A landscape with many peaks, sampled at points; each row gives a point and its height.
From any point a climber steps to the highest of the 4 points nearest to it. It stops when none of these is higher. Distance is the straight distance between rows; heights are no part of it.
ruli: [165 144  97 143 157 159 187 127 151 125 156 150 134 150 186 112 124  78
 117 137 101 149]  h=63.3
geb: [ 76  53 151  98 106 105  84 138 119 125 103 104 110 108  67 180 121 159
 157 120 155 126]  h=23.1
Vep: [ 86 125 125 163 131 164  85 120 123  77 145 122 100 140 116 151  86 114
 117 104  75 176]  h=21.2
dof: [114 165 190  88 110 118 158 144 170 118  81 112 202 104  94 147 181 119
 129 195 130 107]  h=49.1
Ber: [106 108 135 100 121 101 104 136 122 123 117  96 132 113  94 154 157 152
 134 131 143 118]  h=47.1
tumu: [221 133  95 183 168 172 176 124 159 123 170 188 111 165 191 111 135  86
 134 117  82 144]  h=23.9
gor: [ 86 141 134  96 127 117 133 142 111 138 125 116 157 137 125 153 123 130
 127 154 146 141]  h=41.9
faso: [142 167 168  92 117 114 165 144 147 143 115 125 211 118 142 139 162 100
 112 168 155 111]  h=50.9
zese: [125  99 157 129  90  81  67 145 143 123  98  98 113 122  51 146 148 158
 142 127 125 117]  h=54.3
gis: [ 29  65 103  80 142 120 111 119  78 157 131 106 119 125  99 180 105 151
 130 134 206 121]  h=31.3
Kirub: [125 125 129 113  94  90  90 117 134 142 114 110 117 111  89 147 147 150
 119 140 159 120]  h=48.3
fipa: [153 142 114 119 137  88 152 118 114 177  87 117 141 117 144  94 159 145
 110 119 159  63]  h=28.8
zas: [145 152 176 134 116 127 131 152 171 126 105 118 158 123 107 127 159 127
 153 142  99 145]  h=52.3
Fumil: [ 35  74 160  82 126 120 108 144 117  98  95 109 157 119  67 202 141 149
 145 169 142 144]  h=29.1
Zes: [212 106  86 166 155 161 175 106 143 135 169 217  68 156 197  76 121  94
 141 102  97 111]  h=20.2
safu: [153 142 105 150 143 154 126 118 122 124 171 150 119 151 166 116 105  97
 117 115 102 146]  h=41.1
Bel: [116 154 143 129 116 155 136 146 135 117 129 110 162 125 110 157 133 119
 130 169 104 144]  h=39.5
beg: [ 92 137 154 138 129 148 128 125 130  91 133 103 151 125 117 162 103 101
 132 129  93 185]  h=21.6
kuro: [ 75  91 186  77  99  88 104 162 135 102  93  85 156 120  55 180 148 161
 148 180 157  99]  h=27.3
sos: [197 132  98 162 146 134 180 121 139 159 153 174 115 138 215  81 115 113
 129 107 119 103]  h=43.7
detin: [226 117  79 200 164 166 178 123 151 137 174 219  69 157 201  94 123  95
 147 114  69 130]  h=21.5
Tez: [ 99 124 113  94 142 146 164  97 103 158 144 138 133 139 190 116  94 120
 111 134 149 118]  h=46.5
dap: [155 156 160 101 121 115 132 148 143 132 115 112 162 137 104 128 180 146
 114 146 141  99]  h=66.8
zimo: [148 161 127 115 128 121 141 135 133 142 113 113 156 130 138 126 138 125
 124 137 144 116]  h=57.9
pimog: [ 79 121 135  79 126 105 127 123 115 142 132 109 151 121  96 164 142 147
 121 158 171 108]  h=39.1
deba: [217 157 143 161 130 142 103 153 171 109 107 125 111 114  93  99 152 123
 136 126  77 148]  h=23.5
pifus: [ 67  63 148  80 107  84  83 141 118 119 100  85 122 110  46 168 151 173
 146 148 173 103]  h=24.7
bos: [160 143  97 153 152 158 194 112 134 145 163 187 125 144 205 114 111  89
 130 125 112 124]  h=54.4
Bavu: [176 148 100 144 134 127 147 112 124 143 154 141 115 142 158 105 122 108
 127 119 111 125]  h=44.2
bogup: [186 142 118 131 138 123 125 119 133 146 130 132 117 116 134 108 139 144
 120 103 136 115]  h=44.7
ton: [161 138 152 104 107  89 118 131 141 172  96 113 129 128 108 126 176 144
 126 152 155  78]  h=51.9
git: [166 130 112 111 138 100 147 118 117 176 122 143 105 115 166  86 149 160
 120  90 177  84]  h=63.2
Tukoz: [140 123  91 165 128 151  88  95 112 100 180 143  48 156 136 106  77 106
 131  91  77 155]  h=34.9
tem: [181 117  74 163 136 126 131 105 119 141 166 190  48 152 184  84 101 135
 119  94 112 108]  h=15.4
Butol: [ 43  89 191 137 114 117 113 168 146  82  91 104 148  97  65 146 135 140
 151 179  82 139]  h=27.4
tefa: [ 40 108 148 102 152 154 125 146 118 110 121 101 167 113 113 187 119 119
 133 159 138 172]  h=32.0
lib: [ 68 113 123  81 114  90 127 114  92 171 118 124 133 135 138 141 132 162
 113 137 191  86]  h=16.7
Der: [145 151 166 207 102 126  89 131 180  65 103 128 107 109  89 100 106 115
 128 125  45 173]  h=5.1
feriz: [230 153 104 156 127 112 117 126 141 156 116 139  93 105 138  73 166 149
 129  83 134  78]  h=31.5
nama: [113 132 170  83 100  83 117 144 156 116 103 101 165 124  74 158 160 154
 136 164 128 103]  h=30.6
fomo: [ 48 100 126 108 137 164 120 119  96 120 133 116 135 128 113 184 117 127
 136 148 165 163]  h=34.1
Lun: [164 116 103 175 103 126  48 122 115 104 154 126  56 127 105  99  84 161
 128  60  98 151]  h=15.5
ligo: [183 157 121 167 112 134  94 112 135  96 142 128 113 153 122 104 107 122
 135  96  92 156]  h=24.9
Lepo: [101 129 132  81 125  95 167 122 113 182 102 128 172 128 145 125 157 156
 107 155 188  88]  h=18.0
bapar: [221 137  97 169 144 151 127 129 127 125 161 162  79 148 161  71 127 108
 134  87  92 142]  h=28.5
voku: [109 130 114 105 134 115 192 111  96 185 124 146 150 118 194 101 116 131
 105 130 161  84]  h=44.9
sufev: [161 178 176 113 119 122 166 152 176 129  99 107 188 105 117 136 180 123
 125 160 131 109]  h=58.9
kep: [234 132 103 187 149 168 142 142 165 111 152 167 109 127 152  99 143 106
 132 100  92 148]  h=28.2
leti: [140 143 165  99 121  78 150 131 134 176  95 104 166 109 124 124 187 153
 109 167 190  57]  h=34.2
fenet: [ 90 112 168 118 115 115  97 134 145  86 107 101 114 120  64 153 130 139
 156 140 111 149]  h=60.3
Tuno: [137 108  66 140 135 153 100 108 106 119 178 147  61 162 157 108  92 129
 132  93 122 147]  h=33.1
Nufel: [171 165 129 153 129 125 131 131 153 131 125 138 155 125 136 113 160 120
 130 118 121 130]  h=51.0
lorak: [ 42  90 182  99 132 120 141 167 164  82  92 100 187 102  75 177 138 125
 162 199 106 151]  h=34.4
vof: [217 150 122 170 151 153 141 135 145 118 144 139 137 139 155 109 137  90
 123 120  87 141]  h=31.2
gaven: [ 81  95  99 135 130 152  63 118  93 117 156 134  87 146 112 144  79 120
 137 101 133 172]  h=59.8
nabet: [227 142  95 168 125 151 120 146 147 121 130 144  87 131 149  81 139 126
 143  79  95 125]  h=33.7
Tolef: [110 125 120 112 108 104 118 119  97 145 133 121 139 140 120 146 122 146
 118 129 175  98]  h=30.0
biva: [ 84  94 149 159 107 139  60 147 139  82 100 130 107 109  66 142 104 141
 141 121 101 173]  h=40.7
fot: [ 98  99 156 158  94 129  61 138 147  85 108 125 104 103  63 127 104 145
 149 107  87 158]  h=41.8
rik: [118 122  82 111 122 133 142  91  87 158 154 150 109 143 175  93  93 125
 123 108 152 107]  h=36.4
zura: [213 149 110 156 138 133 138 138 138 124 132 141 107 125 151  85 136 122
 123 111 123 118]  h=38.7
mubu: [ 80 106 110 110 125 133  97 128 107 141 131 117 117 123  99 170 107 156
 125 122 177 136]  h=30.7
Nud: [ 92 119 130  80 114  94 104 117 112 159 107  99 132 129  93 166 150 156
 140 140 195  84]  h=34.3
los: [ 62 133 182 109 120 127 159 151 154  96  94  96 193 115  87 181 157 121
 139 195 121 135]  h=39.3
liles: [137 139 164  76 112  91 136 158 148 144  90 102 164 114  84 130 178 157
 132 185 151  63]  h=37.2
bub: [147 146 106 143 152 144 175 108 133 141 164 150 125 153 177 113 107  95
 119 128 131 110]  h=52.8
pom: [227 143 128 181 105 112  85 143 163 114 114 136  79 115  94  74 140 145
 132  80  93 127]  h=27.5
Luf: [140 146 110 164 156 177 142  97 139 105 182 148 106 160 174 137  86  80
 120 132  71 182]  h=29.2
podu: [142 149 111 112 133 112 168 117 120 165 123 140 153 126 172  96 139 134
 112 134 145 100]  h=47.4
Vek: [133 150 139 101 156 116 198 127 121 179 103 127 185 116 181 120 174 118
 106 159 172  79]  h=29.7
dateb: [218 154 143 178 115 146  93 129 179 101 109 132 104 118 106 113 144 134
 132  83  68 151]  h=22.9
vube: [106 139 131 101 159 130 244 113 115 158 117 134 186 120 219 107 135 122
 110 141 154  84]  h=34.7
Kifo: [ 85 119 173 173 116 142  96 139 144  76 100 115 142 104  88 143  99 120
 154 137  71 174]  h=22.5
Folik: [ 84 131 104 117 147 163 146 112  96 108 151 131 135 143 164 158  98  95
 127 148 133 161]  h=67.7
Nid: [155 128 101 135 155 118 187 102 115 153 147 165 122 118 209  71 122 118
 128 115 138  79]  h=32.8
nasak: [ 80 126 156 111 114 123 108 152 129 105 119 108 142 121  60 152 132 140
 139 148 119 151]  h=54.0
Vozep: [168 133  88 140 130 115 131 115 106 153 128 150 110 125 154  71 127 129
 124  92 151  90]  h=32.6
guf: [167 135 122 179 118 124  69 139 140 109 125 117  76 128  90 102 105 137
 137  77  73 171]  h=19.2
vede: [ 48 131 137  91 162 151 184 112  95 140 149 121 194 149 178 174 110 101
 101 170 172 129]  h=49.9
Nozuv: [107 137 138 175 126 149  74 136 167  67 130 124  83 124  89 113  94 115
 131 120  47 205]  h=9.7
geto: [154 149 126 126 109 127 106 123 132 130 126 128 130 130 133 131 128 132
 121 119 131 135]  h=51.1
vog: [ 83 132 143 157 140 171 113 133 139  73 161 118 130 139 130 144  98  86
 109 132  78 198]  h=9.0
gib: [174 128 162 120  90  95 103 137 152 135  97 104 121 114  88 117 163 149
 125 103 128 122]  h=42.6
Kela: [161 138  96 156 125 149 119 122 127 122 159 143  75 156 145 109  91 108
 140  93 105 157]  h=35.3
liliz: [ 64 131 112  91 127 126 139 129  96 145 123 111 149 136 133 143 130 126
 129 142 166 127]  h=47.2
gemap: [ 75 130 104  91 151 123 167 113  89 162 124 136 152 126 167 130 128 131
 112 142 180  99]  h=67.6
Rino: [155 169 177 124 104 137 148 147 172 123 103 100 177 121  98 134 161 119
 135 168 122 117]  h=59.7
Zug: [ 70 135 126  92 150 135 171 112  89 129 127 126 175 139 157 138 119 100
 116 154 171 133]  h=56.6
buvi: [103  75 132 163  92  90  53 140 128 109 119 105  78 117  53 135 137 169
 147 101 103 150]  h=49.3
gimuk: [ 55 106  93 100 132 122 125  98  58 153 147 135 113 114 163 130  89 138
 113 105 184 114]  h=25.0
ner: [133 126  82 157 151 161 115 113 118 103 173 154  71 154 153 115  73  85
 128 106  94 169]  h=58.2
Lipa: [104 114 122 149 110 135  60 138 125 109 125 111 107 120  87 140 100 153
 122  93 106 162]  h=34.6
Govu: [108 114 133 126 125 148  87 132 112 123 154 129 107 148 129 137 102 130
 117 110 108 159]  h=38.8
beni: [162 139 115 172 134 151  93 123 116  89 168 143  68 152 124 113  84 117
 129 100  68 179]  h=23.0
tufe: [164 146 120 126 155 145 209 127 121 156 142 145 184 141 195 101 144  96
 108 155 141 113]  h=38.9
pel: [ 37  89 112  74 142 131 120 125  88 139 121 109 147 129 135 167 116 145
 123 136 191 117]  h=39.0
dokil: [139 109 115 141 110 101  77 119 112 135 136 112  87 129 105 127 117 146
 123  84 133 132]  h=28.9
labe: [103 111 113  87 143  81 198  94  96 180 121 132 131 120 188  93 122 171
  99 108 177  65]  h=34.0
fumo: [236 175 137 174 139 168 152 158 172 115 129 147 136 112 146 104 157 108
 132 100  86 129]  h=26.0
giga: [106 171 150  95 141 141 191 133 125 162 124 131 197 129 168 138 140 114
 101 156 161 117]  h=41.7
mikir: [ 41 112 147  84 125 126 137 124 112 126 116 106 160 118  85 181 144 128
 141 149 162 130]  h=32.7
Zomu: [ 50  79  94  83 126 118  95 113  70 146 118 107 110 114  94 175 111 158
 141 128 185 122]  h=29.0

For each start below, name the point where the climber stops.
gis: gemap
Der: dap
Zomu: gemap
kep: dap
fomo: gemap
bapar: dap

Call two points neighbours if one is among the 4 nearest of the other. Go from one point of each pair to the other, from neighbour to neighbour, staying as high as possible. Name the lowest point that can't be avoided.
Folik and dap: voku
dap and git: podu
Folik and gemap: Zug
